Points, in no order, along strands that fork, close into loops and pass close to each other.
In the rows, zero is written as 100.
Points whose rows are less than 62.1 apart are linked; no others are. Some points are linked to none.
susab: [ 94  85 117 111 119  96  89 120 103  99 112  96  84 104 116  91 102 125
  85 118  85 104 109 102 114 101 106 103 103  96 104  87]
teza: [115  85 111 135 110 104 124  88  88  92  99 106 114 103 101 107 102 103
 114 111 113  79 112  82  97  85 116  93 128  80  91 116]
Dar: [ 91  89 113  92 107  85  79 108  95 109 121 102  98 104 100  98  82 113
  75 103  94  84 105 113  90 118 101  89  74  89 100  98]
dem: [ 97 114 106  73  92 113  78 116 102  83 120 114 101 101  80  85 112 109
  89  89 106 118  91  79 119  81  75 112 115 123 116  84]
bilaz: [ 86  97 122 110 106  83  66 110 118  96 112 108  83 103 117  93 115 106
  72 111  76 104 110 115 109 117 107  91 109  95 107  81]
tak: [ 93  84 111  91  93  88  77 120 102 104 118 110  93  93 104  89 104  97
  93 117  74 101 115 101  81 109 104 106  92 116 101  95]
Lumu: [111 102 105 114 108  98  94  81 119  92  80  96  94 111 117 101  92  93
 106  93  97  91  92  99 116 105 104  84 104  84 126 117]
sipa: [104 104  63  97 102  93 102  87 111 100  85 103 100 111 110 101  89 106
  77  71 107  96 106 113  99 101 100  98  60  74  87 101]
kaza: [ 77  89  97  93 105  91  75  96 117 102 101 102  93 106 102  99  83 115
  75  75  99 103  98 113 117  99  92 110  91  76 109  81]
Zit: [ 84 113 104 106  98  95 135 107  96 102  97  92  77  90  92 111 107  83
 127 116  99 110  81  87  95  97 104 111 109 104 101 108]
kubi: [ 84 109 102  98 106 102  95 124  81  83 128 109 130 101  80  97 103 101
  92  81  88 108 116 124 100  71  76 138 109 104  80 103]
boli: [103  91 127  88  83 102  80 116  98 101 117 104  98  97 103  97 113  98
  66 123 108  87 126 112  98 124 100  81 107 127  95  82]
belil: [ 87 106  84 101 111 104  76 118 127 103 110 109  83  98 104  70 102 116
  70 102  91 120 118 100 128  95  92 123 109  86 101  85]
kepom: [112  95 106 120 102  82  90 143  85  71 108 122 108  94  95  90  99 101
  73 117 100  94 114  88 102 105  83  90 132 103  91 104]
Mim: [103 112  86 101 102 106 117  95  96 109  87  97 103  84 109 107  82  93
 125 112 100 102  92 108  70  78 108 113  80  89  93  96]
Navo: [123  78 123 102 102  96  78  96  77  71 100 104 128  91 115 117 100  88
 103  94  94  78 121 105  86  85  95  98 122 102 108 102]
Ziko: [ 91 126  81  90  88 101 122 120  88 109  99 107  82  94  80 128 119  67
 105  92  99 119  76 119 108 103 108 103 102 114 103 100]
karu: [ 87 105 103 104 114 106 107 130  86 100 125 101 108  95 101  93  96 104
  97 110  75 116 111 134 109  99  80 136  89 105  84  89]
Dez: [ 88 102  84  81  93 112 101  78 124 114  75  81 103  96 128  84  93 102
 127 107  74  80 114  98  77 104 114 117  67  98 110  89]
veg: [105 113 112  75  92  96  67 102 133  99  96 101 105  92 105  88  80  98
 111 117 104 113  85  98  82 110  85  76 105 118 130  96]
Manud: [107 117  85  85  81  86 106  96 122 130  82  89  88  94  83 101 111  95
 112 116 114 113  85  83  92 118 121  90  99 107  88 106]
fom: [ 99  93 109  85  93 107  79  83 111  85  80  91 115 104 127 104 102  98
  87 100 100  82 126 103 104 113  99  98  73  98 117 100]
Nofa: [100  99  76  86 102 113  98 110  93  83 119 117 124  86  69 107  91  77
  99  82  96 120  90 128  96  96  67 127 108 103  91  97]
zimaf: [110 137  85  85  80  89 110  78 126 126  75  85 110 105  77  96  95 110
 122 104 103 122  76  66  88 109 116  85  87  98  88 107]
guled: [106  88 121 109 110 103  99 101  72  82 109 108 123  83 103 122 108  77
 107 105  93  94 117 115  72  91 108  99 138  97 102 103]
dideg: [ 95  90  91 104 112 102  83 113  71  94  98 117 100 109  98  95  91 109
  64  68 113  85 123 104 128 102  84 115 106  71  65 110]
zif: [ 90 110  83  99 112 104  98 129  97  98 122 118  94  94  85  81  95  98
  81 108  81 121 108 115  98 104  78 131  94  95  83 107]
Bagoz: [114 112 105  94  76  90  86  89 129 123  86  96  95 110  98 113 103 108
 106 117 114 100  86  89  86 113 124  67  97  98  92  98]
tem: [101  98 101 100 103 103  84  75 116 107  87  76 107  99 134  92  96 106
 116 122  92  83 114 102  85 112 116 101  58  91 101  89]
vusud: [ 92 108 102  96  93  82 104 104  95 107  95  99 107 121  87  97  93 116
  89  81 115  90  80  80 101 112 102  76  76  85  89 118]
Sutol: [103 106  91  98  94  94  94 103 105  88  92 110  94 117 101 103 119  88
  73  57 100 100 119 120 114 113 112  87 103 111 111 123]
Kip: [ 98 103  87  80  91  93  98 116  90  97 113 118  94 104  63  99 113  81
  91  72  98 110  83 115  91 109  86  99 110 122  97 119]
vudu: [113  98  87  95 102 117 114 106 104 102 102 104 110  79  91  88  85 100
 113 137 123 108  99  78  96 100  96  99 107 113  92  87]
Dibud: [ 94 118  64  88  92 106 127 103  97 100  86 117 106  86  98 125  89  83
 117  90  97 105  87 111  80  71  96 121  85  93 104  92]
Budo: [ 93 105  94  91  99 110  97  81  96  95  90  86 100 101 142  94 103 105
  99 108  94  84 122 107 101 102 101 113  67 107  97  81]
laf: [117  80 128  94  87  92  75  97  98  90 107 115 106  94 104 102 105 120
  90 103  96  94 103  88  93  91  93  82 132 116 112  95]
Bem: [ 95 100 110  70  88 111  84  75 117  99  91  89 110 108 123 105  93  96
 107  80 109  88 106 106  93  98  99 100  68 112 115 100]
feli: [ 76 113  99  90 103 125 128  99  92 103 108  88  98 105 120  97  91 119
 107  85 101 113  92 115 116  77  81 135  94 114 101  84]
sedi: [100  71 106 114 132 120 120  81  90 100 108  87  97  93  86  88  98 111
 116  85  99 112 113  99 128  93 111 126 124  86  91  96]
Dages: [119 100  91  96  98 122 103  81 124 112  96  92  95  73 103  91  96 110
 117 136 117 110 109  75  85  95 109 108 110 102  95  80]
gole: [ 99 114  87 117 103 106  67 116 101  86 118 115 106 100 102  86  90 105
  63  91  89 107 136 123 133 107  79 124 100  84  76  88]
kar: [ 82  82 106 106 116  97  90  83  96 100  91  89 103 111 108  99  81 108
 112  70 101  94  85  96 123  87  93 104  92  76 106 115]
lub: [114 110 113 115 106  94  99 124  83  64 115 106 121  89 107  99  94  84
  97 124 101 102 110  97 101 107  86  86 119 107 103 105]
sugut: [ 96 114  75  86  85  92 100  90 131 101  69 104 115 106 125  91 104 102
 109 101  97  92  91  77  80  89 106  90  81  90 122 104]
Kema: [ 93  86 124 114  97  71  88 106  76  89  93 101 111 116  99 113 110  97
  93  88  89  79  93 116  81 109 112  77 101 104 100 133]
limub: [ 93  90 113  86  94 102  99  74 111 100  91  84 105 108 108 105 102  91
 117  82  92  89  95  92  83  94 110 104  90 117 119 114]
Tazuf: [ 98  88 116 108 101  99  65 121  92  86 126 114 103  98  69  95  95  95
  85  78  93 120 107 114 103  98  83 113 136 107  94 103]
Pudo: [ 95 110 105  70  99 117  81  84 114  98 106  90  99  91  77 103  93  81
 114  74 105 125  66 108 111  99  83  98 114 120 120  92]
gaz: [ 94  85  92 115  98  90 104 106  73 109 110 104 104 121  87  86  95 118
  66  94 118  74 108 100 105 107 101  82  85  74  73 122]
pipov: [103  89 106 123 137 101  95 130 106  95 113 101  87  99 116  90 102 142
 100 114  72 105 114 111 138  93 102 114 103  83 102  77]
Senar: [101  88 113 113 127  99 114 138  92  82 113 100 111  77  93  85 115 110
 126 115  76 111 113  88 112  94  94 116 117 106 111 104]
raror: [ 96  69 117  96 101  93  71 110  96 106 122 118  90  97  66  87 108 107
  66  82  94 111 108 101 101  99 104  97 135 111  95  93]
Buni: [ 80 102 110  83 103 103  94 108 104  96  99  93  95  97  81 105  98  87
 117  95  82 119  71 107 109  95  77 108 101 113 125  93]
Bozag: [ 96 111  76 112 116  96  93 109 115  91  94 119  92  94  99  84  97 102
  87  94  99 123 104  96 109  98  94 120 114  91 104 101]
til: [ 87 114 117 103 104 111 124 120  88 103 114  97  89  92  85  96 102  98
 113 122 107 110  80  87 112  93  96 110 113 118  92  94]
tafe: [ 97  97  77 104 108  99 113 104 108  97 100 106  98  91 101  86 100 112
  95  95  90 111 129  99 105  83  99 129 105 100  93 104]
Vupo: [107  87 125  91  94 113  88 111  90 108 128  86  94  95  98 103 108 106
  76 117 102  97 119 116 124 110 107  98  94 128  87  77]
Mebiz: [106 102 110 102  99  90  74 144  98  73 127 124 105  87  85  88  95 115
  77 114  93 118  96  98 100 102  75  99 133 104 110  94]
Buran: [ 95  93 120  90 107  98 103  89 104 116 113  89  86  91  64  99  91  95
 128  99 102 124  68  84  99  98  96  99 114 115  98  99]
gobog: [109 109  70 101  91  89  84 104 102  89  96 110  95 107 111 109 120  91
  61  82  96  92 124 116  99 110 110  98  88 103  92 100]
vom: [109 102  90  74  88 111  86  94 119  87  89 110 104  95 109  93 121  83
  95 103 103  95 135  97  96 103 103 104 112 129 113  93]
Pak: [ 98  88  93  98  98  86  94  98  93 110  98 107  93 124  86 105  94 114
  76  63 120  69  92  92 101 106 100  70  83  73  75 120]
zed: [ 95  87 124  98 107 106 104  84  93 100 111  89 106 117 112  88 106 112
  79  89 102  80 125 102 121 110  99 100  77 106  98 104]
bam: [111  98 122 107  77 100 111  93 102 109 100  79  99 112 124  99 118 119
 120 136 106  78 108  68  96 101 108  99  89 101  93 109]
Gufa: [102 102 103  96  93  91  77 123 110  94 112 128  83  91  87  95  96  97
  75 105  98 120  84 111  90 111  79  88 135 117 115  93]
Seten: [106  70 118 118 127 106  92  79  85 112 110  85  94 110  90  93  77  98
 107  96 111 103 107 111 131 117 110 101  98  85  88 102]
lokek: [109 108  85  67  79 117  95  86 110  94  86  86 108  91 109  99 119  83
 112  95 108  99 103  86  93  93 101 106  96 134 119  98]
dotim: [101 124  95  81  85 116 125  79 101 122  84  76  96  89 105 107  92 111
 121 105 125 104  88  93 101  91 103 112  87 124  86  77]
sasiv: [ 88 100 121 109 109  99  86 121  87  83 124 109  90  84  65  96 112  75
 103  95  86 128  91 111 102 103  83 106 138 124 105 109]
vuvag: [105 113  75 106 100  82 113 105 107  95  81 121  94 110 110 116  98  95
 104  74 100  98  81  99 107  93 115  82  96  71 113 121]
das: [ 90  86 122  97 116 108  98 106 101  94 124  98  77  87  75  99 107  94
 116 101  82 134  98  97 113 109  97 101 136 125 117  98]
fikur: [109 108  68  81  94  97 109 107 102 101 101 114  91 102  69  95 112  81
  94  79 111 112  96  98  95 115 108  83  96 124 101 118]
savav: [108  96 101 126  99  95  99  76 123  96  83  95  82 127 109  92 111  87
  97 107  91  80 105  95 111 122 118  81  97  88 108 114]
nifi: [ 87 114  94 108 103 119 112 118  89  89 122 105 119  91 105 101  96  97
 115 110  78 124 104 130 100  78  78 150 107  93  92  82]
tudag: [ 95 100 104 130  83  79 103 102 101 112  98 101  85 118 119 103 121 104
  69 115  93  63 108 113  92 115 125  65  84  78  82  86]
Kuva: [108  96 112  85  82 103  90 115  88  96 121 100  95 103  81  89 115  94
  72 102 101  93 122  95 102 124 100  85 115 146  95  99]
pes: [ 86 123  98 116 102 104 133  84  75 118  93  79  82 108 108 116  93  98
 116  83 119 103  81 117 123  92 111 109  83  96  77 101]
pof: [105 104  95  83  90 128  86 101  99  88 120 110  99  84  75 101  96  96
  85  99 112 120  88 104 114  93  71 113 123 118 103  82]
tariv: [ 85 113  74  82  79 100 106 101 112 101  75  85 111 103 126  90 100  90
 119 108  93  91 106  90  81 104 102 112  60 106 120 101]
Sutab: [ 87  96 108  93 113 107 105  99 111  90  96  82 109  91 100  94  89  97
 146 108  64 108 106 104  86  87 103 117  86 110 123 109]
dobaz: [ 97 107  75  98  95 106  92 120 101  92 114 117 118  88  87  99  99  76
  89 109  91 118 111 133  91 104  83 120  93 100  96  94]
zap: [122  70 105 126 130 119 106  81  96 118 109  86  92  94 105  89  95 105
 100  95 109 101 123 106 130 105 111 111 112  94  84  97]
biz: [104  84 102 114 129 116 136 101  71  96 113  97 101  92  84  88  84 119
 117 103 108 110 113 103 109  95  98 119 103  90  86  94]
komus: [109 111  91  71  81 110 111  84 116 113  82  89  99 102  98 111  98  99
 113  88 116 109  85  89 105  90 104 104  94 122 109  97]
sifu: [109 105  80  76  80  92  87  87 120 104  84 113  95 109 110 114  97 114
  78  63 111 103  84 115  90  83 109  83  83  74 110  89]
vok: [112 116  95 104 104 103 109 110 111 119  99 102  95  84  98  94  79 109
 115 150 113 114  83  90  92 102  96  92  94  92  95  84]
Netir: [ 80 102  82  93 109 116 113  99 115 102  95  77 115  74  94  79  85  88
 143 110  64 119 110 101  74 101  95 120  82  96 122  83]
dulut: [101 104 109  81  94  94  91  86 105  97  97  97  98  88  88 121  96  92
 117  89  98 107  60  93  68  67 101  94 117 103 118  91]
Tos: [127 100  95 113  97  99  88  74 128 108  80 104  89  98 132 105 107 104
  95 129 105  87 100  87  97 103 113  90 114  80 117  86]
deze: [ 92  82  94  72  94  84  80 106  96 120 114 124 100  96  75  96  86 107
  83  73  99 101  92 107  73  92  99 104  91 106  93 104]
lev: [ 95 118  81  99  95 114 119  98  94 110  91 100  88 100  99 122 115  83
  97  81 105 109  94 116 105  95 116 104  99 111  92  92]
Zib: [ 99  97 103  93  94  88  80 113  70  93 106 110  99 106  79 108 106 100
  72  78 111  84 105 108  92  98 100  83 118 112  83 111]
liref: [104  98  92 123 119  92 116  91  78  82  92 104 106  97  90 117 105  74
 107  81 108  97  98 114 101 106 116  86 119  79 103 125]
tis: [ 82 115 104  98 120 123 127 106  86  96 115  96  85 104 108  97  98 108
 118  91 112 126  89 105 131  76  81 132 121 103  97  86]
dis: [ 94 110  92 120 115 132 132 104  81  96 111 107 108  74 111 107  92 104
 118 120  89 113 104 135  94  86  92 131 102  89  83  74]
Zag: [ 85 129  93 100  95  95 125  97 106 109  89  91  84  88  89 124 108  67
 125  99  94 120  66 100 104 112 111 100 101 115 105 108]
bab: [114  73 130 108 115  97 110 108  71 115 116  93 109  88  91 107  98 109
 112 123  95  85 107  94  85  92 111  96 103  99  79 102]
labo: [119 110  83  97 114 123  99 104 104  99 113 115  98  83  76  95  96  84
  96 102 121 127 102 103 109 111  88 106 120 114 100  92]
gotev: [120  94  89 104 101 119 104  81 119 105  92 106  89  85 122 100 109  96
 110 134 106 102 114  95 101 106 118 106 114  99 105  91]
gup: [ 90 119  86 100  97 112 140  81  78  97  90  80 111  95  90 128  94  80
 132  85 114 104  92 102 102  95  94 113  88 114  88 103]
Vogop: [118  75  90 128 122 110 127  94  89  88  93 107 106  97  91  87 109 100
 100  98 103  84 129  84 111  89 109 110 118  92  85 113]
zolin: [101  71 123 102 119 106  85  93 100 110 110  98  83  96  83  90 108 104
 104  96  82 118  95 101 107  93 100 102 126 106 112  94]
vokef: [116 104  87 123  97  93  97  93  96  91  92 107  92 106 133 116 116  86
  63 100 102  83 121 129 114 117 111  94  98  89  92  88]
Ruku: [102 116 115  83  95 111  88 110  94 101 114  96 109  89  79 105  85  80
 106 118 110 113  71 106  95 112  87  87  93 129 107  95]
fepek: [ 89 107  57  87  93  85  87 106 112 100  88 123  85 108 109 106  98 113
  67  58 104  98  98 108  95  89 101  91  72  67  98  99]
kupip: [ 94 103 100  77  78  74  86 111  90 110 116 106 111 105  90 110  92 101
  79  75  96 101  81 118  70  99 100  82  71 109  99 106]
bota: [ 79 114 102 114 112 105 122 101  75 121  93  89  85 108 104 107  75 102
 109 105 125 109  81 115 122 112  99 110  87  78  68 105]
rog: [ 85 107  68  81  88 113 111  99 113 113  84 102 118  78  99 100  85  96
 121  93  86 114  87 105  73  75  93 122  93  95 121  75]
Ragug: [107  93 106 139 109  95 111  84  89 112 103 106  86 120 118 103 106 116
  85 119 110  69 103  94 114 104 105  84  97  54  73  89]
pipa: [ 75  97 101 105 124 116 117  95  83  85 105  89  92 103  68 101  89  85
 115  59 104 125  94 108 130 108  85 120 115  98  99 111]
Bip: [ 96  77 108 107 118 102 102 120 101 117 116 116  91  88  75  81 101 112
  98 101  69 117 117 103  99  92 107 112 125 105 103  97]
pepas: [113  91 109  88  92  94  88 100  93 101 107  93 111 108  82  86 104 107
  76  94 114  85 116  85 107 114 101  79 101 125 106 111]
Rez: [102  88 106 121  84  94 116  87 108 104  87  95  90 135 119  91 134  95
  79 107  91  62 119  85 101 116 115  84  90  91 103 111]
Diso: [ 96 100  90 122 127 120 141  98  84 102 109  88  92  89 114  99 105 117
 123 111  97 112 122 113 111  91 102 123 102  94  80  77]
gur: [104 105 102 123  93  92  92  90  94  82  87 103  95 120 142 123 117  99
  65 102 108  67 111 115 105  97 102  83  84  76  98  79]
Vazur: [ 79  96 117  97  94  64  93 104 103 109 101  92 100 107 100 100  83 117
  85  97 102  90  91  99  79 114 109  74  69  88  97 113]
mar: [105 129  84 100  99  96 102  84 119 119  84  92  98  99 112  98  85 111
 110 131 122 112  85  87  93 109 105  92  83  79  85  86]
kadi: [108 128  80 104  85 102 135  86 114 118  69  92 105  90 110 122 103  93
 138 107 100 104  82  95  71  87 114 109  86  90 100 105]
Pulo: [116 109 103  76  87 109  81 110 127 104  99  93 109  78  82  82  90  92
 126 132 103 113  83  79  81 120  90  75 122 125 111  96]
tefug: [ 99  98 104 100  84  89 106  91 124 122  83  81  89 122 105  93 114 106
 116 119  78  85 103  82  81 108 125  97  84 102 102 113]
Zinum: [101  81  90 111 117 107 125  98  95  86  98  98 102  99 115  86 109 111
 110 104  93  92 141  80 105  80 105 130 113  84 100 109]
Rito: [105 118  80  74  85 105  88  94 115 110  78  91  99 104 108 114  99 102
  95  76 117 102  78 102  94  79  96  93  85  98 114  92]
vomo: [ 95  84 140 122  99  78  91 101  87  91  95 105 105 123 110  96 115 100
  75  96  86  73 118 106  99 115 112  77 104  97 109 114]
Gino: [105 106 103 137 101  87 109  76 105 106  89  97  87 128 124 103 104 109
  96 122  94  73  88  88 104 105 108  90  75  67  87  94]
bef: [ 98 121  94  86  93 120 139  89  77 113  98  97 103  96  86 113  87  88
 122 105 120 107  79 104 101  84  91 119  90 122  88  83]
vobat: [100  77  91  89 100  98  83 106  99 118 113 118  90 100  75 103 103 100
  75  81  96 114 104 111  92  90 106 112 115  99  83  93]
tazu: [100 106  79  89  80 107 100 114 126  92  82 104  92  90 126  92 121  93
  94 114 101  92 121  89  89 116 109  98 101 113 118 101]
Sas: [123  89 120 101 104  97 106 107  90 109 120  97 117  91  94 100  92 118
  99 137 116  89  99  79  82  87  96  94 102  97  84 101]
kiviv: [ 98  86  85  96  99  87  95 106  96  98 108 123 112  94  69  94  93 102
  94  75  86 113  96  89  71  62  95 120 123 101 101 111]
rur: [ 90 121  66 100 106 101 117  74 102 104  76  97 101 111 123  95  79  94
 102  75 105  91  93 121 109 107 101 111  56  88  93 102]
sul: [110 137 102  88  86  94 123  69 110 124  73  74 115 110  96 111  83 112
 135 109 109 123  71  74 105 104 106 109  87  97  81 103]
nubil: [ 93  90 108  90  89  95 103  94  99 104  94  94 101 116 106  97 114 119
 106  84  96  77  97  87  91  86 110 100  72 106 102 118]
Surup: [110 117  97  86  91  99 108 103  97 106  89  93 101 107  83 108 100  79
 113  86 104 107  87 100  97 120 107  84  83 122 105 122]
bula: [ 85  73 114 107 103  92  71  85 110 105 106  94  91 124 105  97  88 117
  88  77  95  87  92 107 119  99  97  88  81  66 103  99]
vusep: [ 93  94  94 103 108  95 102 101  95  91 100  94 102  94  93 105 110  84
 103  86  89 109 110 113  86  94 104 105 110 110 110 112]
kad: [111 126  89  91  81 106 101  96 116 109  90  99  94 101 128 111 110  90
  88 120 123  91 101 105 102 117 108  80  91 105 100  85]
gom: [103 114  90 106  95 106 116  93  95 102  93  99  87 102 119 118 122  82
  89 108 114  96 114 120 117 110 117  97  96 108  92  97]
lisir: [ 93  72 104 114 101  88  85 103  66 104  98 107 101 115  91  98  94 109
  76  85 121  75 112 102 121  98  98  85 112  65  71 112]
Bap: [121  85 120 118  90 103 101  96 102 103  92  87 109 103 122  94 105 115
 117 158  94  86  97  66  93 103 105  92 102  93 106  89]
filet: [110  98 110 121  94  83  87  77 103 109 100 102  92 120 122 113 116 101
  65  96  98  63 101 120 109 109 107  66  86  65  93  84]
bapad: [ 74 108 112  79  90  91 108 106 101 100 109  97 101 103  82  94 103  79
 124  84  73 109  67 103  87  85  86 113  92 135 118  94]
Let: [ 93 113 102  55  96 107  77 102 109  87 107 103 101 105  85  92 105  92
  93  67 101 115  82 111 115  88  69 109 112 122 121  91]
nise: [100 116  94  93  84  89  86 110 122  91  94 109  93  95 115 104 113  89
  78 124 102  94 103 101  86 123 102  80 106 107 113  98]
lilas: [100  92 109 130  81  81 111  90  99 116  96 105  87 145 104  95 127 110
  76 102  89  52 110  98  95 104 118  77  74  76  82 107]
bovaz: [113  88 128 113 123 109 106 104  92  78 104  82 116  97 123  94  96 110
 117 113  86  80 113  86 113  95  94 108 100  97 116 101]
mipi: [118 126  84  95  82 102 116  84  94 106  85  89  95  95 115 125 116  83
 124 113 117  93  86  98  90  98 116  96  88  92  96 107]
kubir: [ 93  95 122  95  91  94 102  90  76 109 105  90 112 105 109 117  95  94
 100 107 118  88 105 114  97 103 110  95  81 113  84 107]
Lin: [104  85  87 101 109  98  98 111  92  99 104 112  94 100  69  86  89 108
  83  75 118  99 103  80 106 103  95 103 114  92  89 114]
savot: [ 94  98 107  91  86  79  78 109  85  89 101  99 115 106 103 120 103  85
  88  88  92  88  89 121  78 117 103  75  84 114 107 120]
Loro: [ 78 109  98 101 114 133 131  93  90  94 110  91  96  92  74 102  96  94
 127  87 107 131  88 103 121  93  84 117 115 104 105  87]
miri: [103  85 108 127 119  94 116 112  87 112 106 107 102  92  97 100  92 110
 108 124  95 101 100  98  82  78 114 106 114  79  85  96]
tana: [ 97  98 101 115 117 101 122 131  98  93 105  98  96  87 119  89 112 111
 119 134  83 106 117  94 101 104 101 122  95 105 104  91]
Gero: [ 85 100  95 100 113 110 118 105 100  88 100  90 102  96 144  84 107 116
 112 115  83  95 119 103 107  96  98 126  76 100 103  83]
vuzef: [ 96 102 109 104  98 109 116 109  82 112 105  98  80  99  91  99 119 102
  93 116 130 105 100  80 108  90 109  99 116 123  87  98]
Sopa: [ 88 115 110  76  80  88 106 105  99 102  98  98 101  97  95 114 111  90
 129 100  91 107  69  82  78  72  89 105  96 121 111  97]
subi: [ 81  87 105 113 131 105 105  97  88  97  99 100  96  99  88  97  83  91
 113  77  91 110  92 106 113  98  93 102 110  78  96 113]
zafo: [106 124 114  99  85  97 116  90  95 111 100  83  95 109 104 124 102 100
 110 106 128  98  87 100 101 100 106  87  81 104  86 113]
Zuta: [123  99 106 100  78  99  72  79 135 118  93  89  96  98 121 106 100 107
 100 137 105  87 102  91  81 125 118  72 102  93 106  81]
bafu: [ 95  92  84 107 118 102  89 109  87  80  92 117 106 100  94  94  80 110
  83  80 116  98 115  86 125  99  78 110 119  85  84 104]
Pezin: [ 76  92  97 106 111  84  99 113  82 105 108 104  99 108  91  91  96 110
  74  91 103  89 109 112  99 101 101  99  84  96  84  99]
Kub: [102  92 109 121 111  99 108 115  84  85 111 111 102  74 107 112 109  90
 116 128  90 100 105 103  80  83 106 104 126  97 100 101]
penin: [ 84 104  77  93 107 113 132  84 111 121  96  88 118  80  90  96  83  91
 128  96  74 119  98 102  86  87  89 125  84  98 108  71]
lapu: [ 98  92 103 100 112 116  97 130 110  81 123  95 112  81  90  80 103 105
 114 110  66 125 119 104 112 104  93 122 105 114 117 102]
ger: [120  96 102 132 107  99 121  83  93  85  88  96 108  97 102 119 105  77
 125 102 110  90 106  90  97 107 118  84 118  87 103 119]
ranit: [110  92 126  86  93  94  76 115  99  96 115 121  92  93  97 104 118 105
  81 106  93 105 101 108  86 104  84  97 135 133 104  86]
dutuz: [102  94  96 105 118 108  95  87  88  99 100  94  99 100  97  99  80  92
  88  99 111 100 106 119 120 130 102  93  97  86  97 114]
Fonis: [ 90  87 107 100 111 101  93  96 105 116 100  97  78  93 104 113  82 108
 101 109 108 122  76 103 108  98  97 106 107  79  95  90]
Ris: [120  93  94  89  87  86  88 101  86  87  96 124 100 100  90 111 112  95
  87  74 106  92  86  96  83  94 104  74 125 112  98 119]
Sirod: [ 97  98  85 105 103  97  92  99  92  81  88 112  92 112  87 108 107  84
  87  49 100 106 107 114 120  93 104 114 114  89 102 128]
risiv: [136  77 127 117  94 101  94  87 106 105  99  98 119 105 110  97  88 115
 104 142 112  79 107  67  78  92 102  82 102  84  90 100]
tusep: [106  82 103  90  99 110  92  83 106  91 103  85 116 118  97  81 107 113
  78  77 114  84 129  78 128  99  94  93  91 118 109 109]
Dovig: [100 109  87 113 114 108  83 114 103  95 119 110  83  96 102  83  99 120
  82  97  79 120 115 125 129  96  86 142 105  82  82  74]
gafen: [108  88 120  87  92  89  84  90 106  86 105 114 105  95 100 109 104 113
 114  91  97  96  85  79  77  64  92  86 129 107 113  88]
gidi: [119 111 109 104  92  91  94  86 120  95  80  89 110 106 101 105  99  89
 127 101 110  93  84  75  99 116 103  74 101  93 122 128]
seb: [ 93  96 117 107  97  81  69 133 110  83 114 117  98  91 104  84  97 111
  77 111  67 101 122 116  87 112  96  84 116 111 100  92]
novav: [110 124  93  99  98 101 108  73 117 125  85  83 106  93  96 121  76 100
 125 111 122 119  67 100 107 106 107  97  94  88  93  91]
Vuzu: [116 104 106  90 102 106  85 107  97  99 117 110 101  81  92 110  87  77
 108 115 104 116  94 108  99 112  96  90 122 115 104 104]
nugap: [121 108  99 120 104 100 103  76 130 113  84  97  92 107 123  99  99 111
 109 131 112  89  88  85 104 108 120  95  84  73  91  94]
bug: [ 87 130  84  95  95 102 132  85  90 106  81  80  96 110 112 112  87  96
 120  83 109  95  89 114 104 100  97 107  63 109  95 108]
pife: [ 96  93  87  99  83  77 108  93 116 105  78 101 110 120 110 100 102 113
 112  87  93  81  88  74  72  78 108  94  75  88 117 128]
dov: [119 102  78 103  90  84  98 112  85  89  90 123 103  95 104 116 103  99
  97  62 100 103  82  99  87  84 105  75 109  80 107 127]
sado: [ 97  89  95 138 122 106 107  99  78 108 100 106  97 113 118  90  92 115
  94 112 110  85 106 104 125 100 106 105 105  65  78 105]
navor: [107 105  93  92  88  95  91 125  83  91 114 121  99 104  70  90 109  93
  72  88 104  96 108 106  82 119  88  92 117 136  96 109]
fes: [ 84  99  99  78 101 101  69  89 116 109  95 100 100  98  98  97  83 103
  89  79 100 113  92 114 107 108  94  89  99 104 119  87]
vuk: [ 89  93 106 102  73  99 113 101 111 103  82  77 104 123 115  99 123 111
 128 129  90  76 108  51  73 106 114  99  76 101 103 118]
Zor: [118 121 100  96  74  89  86 104 115  85  88 102 111 110  97  97  94 112
  78 105 136  84  89  67 114 119  85  49 108 111 116 100]
Roni: [ 91 109  95  66  83 105  72  93 138 116  89 100 109  95 105  84  91 112
  95  99 108 113  79 100  85 102  97  86 103 100 120  83]
kadef: [ 87 109  96 102  91  81 122 105 106 105  85 103  97 122  97  97 103 112
 105  96 102  89  67  60  86  72 103  90  96  92 110 124]
zep: [112 125  94 101  89  81 101 105 109  94  88  89 101 100  93 108 100  84
 116 107 119 102  75  74 104 125 100  76 100 119 106 128]
Bim: [ 87  96 123 110 115 108 106  82 110  79 101  80 116  93 121  99 102  99
 129  98  84  98 105 103 100  92  92 113  95  95 129 103]
gato: [ 83 115 104  86 101 121 122  97 111 111  99  89  93  82  83 101  91  89
 124  99  94 124  75  98 110  90  81 126 114 111 121  78]
fela: [103  79 125 109  89  93  97  88 104  97 106  91 104 125 107  95 109 106
  86 101 100  62 117  91 104 117 110  80  80  93 109 114]
nide: [110  85 116  86 108 102  87 123  98  93 119 102 116  92 102  85 105 100
 110 122  73 107 116 101  96 103  99 107 101 125 117 105]
Fepif: [116  69 124 117 116  90  83  99  84  78 109 104 122  98 118  98  87 112
 101 105  92  81 123  88  95  92  90  94 106  98 117 110]
gomos: [108  71 129  95 116 113  96 113  82 104 116  88 102  98  91  91 114  97
  91 122  96  97 126  95 121 114  94  93  99 130  94 100]
nofi: [ 97  95  91 117 109  92 103 101  98  84  82 116 101 111 108 109 110  90
  96  77 107  94 105 103 116  98 113 100 113  69 107 133]
goram: [ 94  90  81 127 124 103 102  90  81 108 106 104  88 106 111  99  82  97
  87 106 105  93 101 121 117 128 101 105  84  78  75 100]

How many points has the smallest loop of links through each point below? Write - if it is on no loop.
sul: 9
pife: 10
fikur: 14
vusud: 6

A fork is a point with three links, a tip a point with one. Leave the first point through the second and follow the links. Name the first fork or tip that comes.
liref / ger: gole
zap / sedi: Nofa
Navo / guled: tefug
vuk / bam: kubir
dis / Diso: nugap
vomo / Kema: Bip
Budo / Gero: pipov
